The views of a scene show one set of named points, each view turned or mirrored, shifted and resized as a whole, with a little noise and some points left out.

Scene 1
View 1
<85>: [-40 -10 -28  24  -8  -5 -30  23   8  26   1  15  14   3  10  33  15 -21
  -6   3   5 -30  30 -25 -22  -2 -34]
<219>: [-22 -14   7 -12  24 -40   5  31  -4   2 -23 -21   3   6   7  31 -13  -6
  52  -3   3 -26 -12   9  -3   3  18]
<155>: [ 38 -32 -45   1 -13 -33 -18   5  52 -30 -14  65  45  50   1 -28  23 -46
  24  22  16  -1  -9   6  14 -12 -24]
<48>: [-72  -6 -31  35 -12   9 -43  27  -4  46   5   9  16 -18  21  43   9 -22
 -28   2   9 -30  46 -40 -35  -3 -54]
<57>: [-48  -7 -24  27  -8   0 -31  27   9  30   4   6   4  -4   6  45  16 -12
  -9  -1  -1 -38  33 -31 -33   1 -36]
<58>: [-78  -5 -25  23   4  -5 -39  31 -16  46  -5  -1  26 -25  36  35 -12 -27
 -13   1  17 -18  32 -27 -19  -5 -41]
<168>: [-35 -11  -5  -3  17 -32  -8  30  -7  13 -18 -12  10  -1  16  29 -11 -13
  36   1   7 -24   0  -1  -6   1   1]
<69>: [ -8 -14  11 -10  16 -37  11  28  14  -7 -13 -19 -17  20 -14  44   7   7
  57  -7  -9 -42 -10   9 -13   9  25]
<175>: [-42 -10 -34  28 -16   2 -37  21  14  27   6  25  15   2  11  30  19 -26
 -17   3   5 -28  38 -31 -28  -6 -46]
<125>: [-17 -11 -19  20 -11  -8 -18  21  25  11   4  12  -6  17 -18  42  30  -6
  10  -2  -8 -45  21 -21 -31   3 -20]
<227>: [-47  -7 -23  21  -3  -6 -28  26   5  28   0   6  11  -4  12  39   8 -17
  -5  -1   7 -30  27 -25 -23  -1 -32]
<26>: [-39  -9 -18  19  -2  -7 -22  27   9  19   0   7   4   4   4  39  16 -14
   6   1   0 -37  24 -22 -26   1 -25]
<193>: [-11 -15 -30  28 -20   1 -26  17  37  12   9  27  -5  26 -19  39  43 -12
  -3   1  -8 -46  29 -27 -35   3 -35]
View 2
<168>: [-18  22  -1  24  -9   2  14 -33  41  21  -9  11   7  16  12  16  30  28
 -38  13  13  35  23  18 -26  20  12]
<125>: [  0  -9 -12  14 -12  -5  15   4  17  10  -7   3  -4  14 -16  26  20  -4
 -18  18   5  17  16   1 -18 -14   8]
<175>: [  0  -6  -4  12 -14  -7   3   3  34  18 -32   7 -10  -8 -14  28  35 -14
 -20  16 -13   2 -21  20 -13   2   5]
<85>: [ -4  -1  -3  16 -14  -4   6  -5  35  17 -27   7  -8  -3 -10  26  31  -4
 -25  13  -6  11 -10  16 -14   7   6]
<58>: [-18  10  -6  25 -12   3  -8 -18  61  24 -47   6 -17 -16  -7  35  38   3
 -33  12 -10  20 -31  36 -19  32  10]
<219>: [-17  27  -2  26  -6   2  20 -38  35  20   5  12  13  29  17  12  25  41
 -42  12  23  44  44  10 -29  18  11]
<155>: [ 36  24  48 -14 -28 -41  42  -9   3  41  10  36  34  24  37 -15  55  -5
 -24  21   1 -24  19   5  -1 -16 -10]
<227>: [ -9   1  -9  19 -12   0   4  -8  38  16 -27   5 -10  -3 -11  28  31   1
 -27  13  -5  19  -8  19 -18  10   7]
<48>: [-11  -9 -13  20 -12   2 -12   2  50  16 -54   1 -25 -24 -25  39  35 -17
 -24  13 -20   7 -43  32 -13  17   7]
<26>: [ -7  -1 -10  19 -12  -3   9  -7  33  15 -20   3  -5   6 -11  26  27   1
 -25  16  -1  18   4  12 -18   3   9]
<193>: [  9 -15 -10   8 -15 -10  16  15  10  11 -11   4  -5   9 -22  23  24 -16
 -13  20  -2   5   8   1 -12 -24   5]
<69>: [-16  15 -11  24  -5   1  24 -28  20   8  17   7  12  39   5  13  13  36
 -34  16  29  46  60  -4 -30  -1  12]
View 3
<168>: [ 16 -15 -29  42   5   1   3  -2 -11  -1 -47  32  39  27   6   0 -17  47
  60  -1 -30  -1  16 -28  -9  -2 -37]
<193>: [-13 -22 -27   0 -15  -9  -5  15  19  -6 -21   6  56  22 -18  12 -14 -27
  17  15  20   2  34 -10  -7 -41   9]
<58>: [ 39   5 -27  65  -6   4 -40 -11 -34  12 -37  28  53  60 -35   9 -29  21
  20  11  -7 -31  12 -54 -10 -51 -26]
<227>: [ 15  -7 -30  35  -5   0 -20  -2 -12   3 -33  22  54  40 -19  12 -22   7
  22  11   0 -15  21 -32 -10 -39 -14]
<48>: [ 35   7 -27  52 -15   1 -48 -11 -27  12 -27  19  64  56 -48  19 -30 -14
  -4  17  18 -34  20 -51 -10 -76  -3]
<57>: [ 20  -5 -28  37  -9  -2 -24  -4 -13   4 -33  18  54  41 -26  13 -23   1
  18  14   5 -16  21 -35 -10 -48 -12]
<125>: [ -3 -20 -32   9  -8  -4   0   5  17 -11 -30  13  52  16  -8  12 -15  -8
  25  11  13   4  34  -9  -7 -31  -5]
<69>: [  0 -26 -35  15  18   2  28  -9  19 -18 -53  27  39 -12  32  -3  -6  44
  68  -3 -20  22  31   6  -3  13 -36]
<85>: [ 10  -9 -27  32 -13  -3 -22   6  -6   5 -28  19  53  42 -23  10 -21  -2
  21  12   4 -16  21 -32  -9 -42 -11]
<175>: [  7 -11 -26  29 -20  -5 -28  13  -7   5 -20  15  56  50 -34  14 -23 -14
  11  16  11 -20  22 -39  -9 -50  -4]
<26>: [ 11 -12 -31  29  -5   0 -12  -2  -3  -2 -33  22  52  28 -13   9 -19   4
  27   8   3  -6  26 -26  -7 -35 -14]
<155>: [-70 -49  -9  -9 -48 -20  17  93  22  11   1   6  32  67 -11  -8  -7   2
  71  15 -39  -1  10 -33 -15  29  -8]
View 4
<175>: [-13 -13  -4   1 -18   7   5 -13 -12 -21   6  13 -19  -3 -20 -14  -4 -22
   0   9  26 -11  -9   2   4  -5 -14]
<125>: [-14 -22  -9   8 -18 -20   3 -14  -9 -24  21  16 -13  10 -20   8   1 -20
   0  10   7 -17   2  -3  -4 -10 -11]
<227>: [-11 -17  -7   6 -24   2   7 -10 -18 -24  18   9 -11 -12 -26  -4   0 -18
 -17  15  22 -14   4   6   5  -6 -14]
<48>: [ -6 -20  -3   6 -26  39  14 -11 -22 -17  -4  18 -30 -15 -30 -28  -5 -20
 -14  16  39   0 -14  -2  17  -7 -10]
<155>: [-30  31  -3 -20   4 -63 -23 -14  11 -31  23 -20  19   1   4   3  -1 -27
  29 -16  12 -41  -4  23 -38   9 -25]
<85>: [-11 -14  -6   3 -21   1   6 -10 -13 -24  15  10 -13  -9 -23  -7  -1 -21
 -10  13  24 -14   0   2   2  -6 -15]
<58>: [ -8  -7  -8   2 -32  30  10  -7 -23 -23  12   2 -13 -38 -34 -19  -4 -16
 -32  21  43 -10   5  13  13   0 -17]
<57>: [ -9 -24  -7  11 -25   5   8 -12 -18 -22  16  14 -18  -4 -26  -2   0 -19
 -13  16  20 -10   0  -3   7 -10 -11]
<219>: [-20  -8 -18   9 -29 -46  -3  -1 -15 -38  57 -12  19 -31 -25  38   4 -15
 -43  21   7 -39  43  19 -10  -2 -22]
<26>: [-13 -19  -9   9 -24 -10   5 -10 -14 -26  24  10 -11  -7 -26   4   0 -19
 -15  15  15 -17   6   1   1  -6 -14]
<193>: [-15 -27  -6  11 -13 -25   3 -17  -4 -22  18  22 -17  25 -14   7   1 -24
  13   6   2 -15  -7  -9  -4 -13  -9]
<69>: [-20 -22 -20  17 -29 -60  -3  -5 -13 -39  64   0  15 -10 -22  52   7 -16
 -35  21 -10 -37  43   6 -11 -10 -16]
<168>: [-17  -6 -13   6 -28 -26  -1  -3 -17 -34  44  -8  13 -32 -26  21   2 -15
 -36  19  18 -32  30  18  -5  -1 -21]
View 5
<48>: [  5  37 -17  38 -35 -14  65  51  10  47  -3  58   6 -18  -4 -42 -54 -14
  -8 -28  55 -15   8 -28 -10  -1  21]
<193>: [ 35  20   1  -1 -32  13  45  28  24  23 -44  29  22  18   2  -5   4 -20
 -13 -47  -4   2  -3 -18   7  -6  32]
<227>: [  6  33  -7  33 -18 -10  44  24  19  20   3  32  22  -7  -6 -26 -22 -11
 -25 -40  25  -9   6  -7  -1  -9  40]
<57>: [ 15  28  -7  32 -27  -2  49  31  17  26  -9  41  24  -5  -2 -27 -23 -12
 -17 -39  24 -10   5 -17   0  -7  43]
<58>: [-15  44 -14  53 -16 -23  49  34  10  29  32  39  13 -25  -8 -42 -50  -9
 -32 -28  56 -21  10  -7  -9  -7  35]
<219>: [ -7  28   1  51  15  -9  12 -20  26 -22  36  -8  42   3 -12 -10  17  -1
 -60 -56 -13  -5   4  29  11 -24  83]
<175>: [ 11  33  -7  14 -28  -4  48  37  18  33 -12  34   8  -2  -2 -21 -23 -20
 -20 -35  29  -9   1 -16  -7  -4  16]
<26>: [ 13  27  -4  29 -17  -2  38  19  21  17  -4  27  24   0  -4 -20 -11 -11
 -25 -42  13  -7   3  -8   4 -10  49]
<155>: [  1  43  16 -52   1   2   8  -9  38   2  -4 -46 -16  25  -1  22  44 -43
 -65 -45 -15   9 -28  28 -11  -6 -35]
<69>: [ 14  16   7  43   7   5  14 -22  29 -28   7  -4  54  16  -9   1  32   0
 -51 -61 -36  -2   4  24  19 -26 100]
<125>: [ 29  20   1  13 -23  10  40  19  27  10 -26  27  30  12   0  -7   5 -13
 -21 -47  -7   0   0  -9   8 -10  50]
<85>: [  8  32  -5  25 -19  -8  45  28  17  24  -4  28  15  -4  -3 -20 -19 -16
 -26 -37  25  -6   1  -9  -4  -7  32]
View 6
<175>: [ -4   2   5   0  26 -18  10   0   7  39  42 -51  -6  21 -34  -2 -16   1
   8  15  41 -23 -15   1  -3 -27   2]
<168>: [ -1  17 -13  31  -7  -4 -15 -10  35  11  27 -29   1  16  11 -27 -10  21
  16 -13  13 -21 -50   1  -3 -34   2]
<227>: [ -8   9   1   8  11 -12   3  -8  16  32  38 -46  -5  19 -14 -13 -19   6
   9  10  35 -26 -27   2  -4 -33   6]
<219>: [ -1  11 -13  41 -19   3 -25 -19  39   0  19 -21   1  11  28 -35  -4  19
  17 -23   1 -18 -50  -1  -2 -30  -1]
<57>: [-12   7   8   4  13 -11   6 -12   9  36  34 -52  -7  17 -16 -13 -22  -2
   6  14  41 -27 -20   2  -7 -33   9]
<69>: [ -7  -2   3  40 -18  14 -29 -33  26  -3   4 -23  -5   9  35 -39  -5  -1
   6 -33  -4 -15 -35   0  -3 -20   0]
<125>: [ -9  -9  18  10  12   0  -4 -22   6  24  21 -43 -12  15 -10 -15 -13 -12
   1  -8  22 -17  -8   0  -1 -17   3]
<193>: [ -8 -17  23   4  23  -6   1 -16  -2  31  22 -46 -14  18 -24  -6 -11 -21
  -5  -8  24 -14   2  -1   2 -10   0]
<48>: [-13  16   3 -10  22 -24  21   1   5  51  55 -64  -5  21 -35  -4 -32   4
  12  38  60 -35 -24   4 -10 -47  13]
<85>: [ -5   3   2   7  16 -14   5  -3  13  33  39 -46  -5  19 -20  -9 -15   5
   7   8  35 -22 -21   0  -2 -29   3]
<155>: [ 38 -23  -6  30  35 -15 -15  27  27   7  24 -15  -3  22 -42  15  31  19
   9 -46 -13  14 -12 -11  30  16 -30]

Which points are out of place in each view (at most two, in the order of its rows)? Write - if all are in place.
view 1 => <48>
view 2 => -
view 3 => <57>
view 4 => <125>, <155>
view 5 => -
view 6 => -
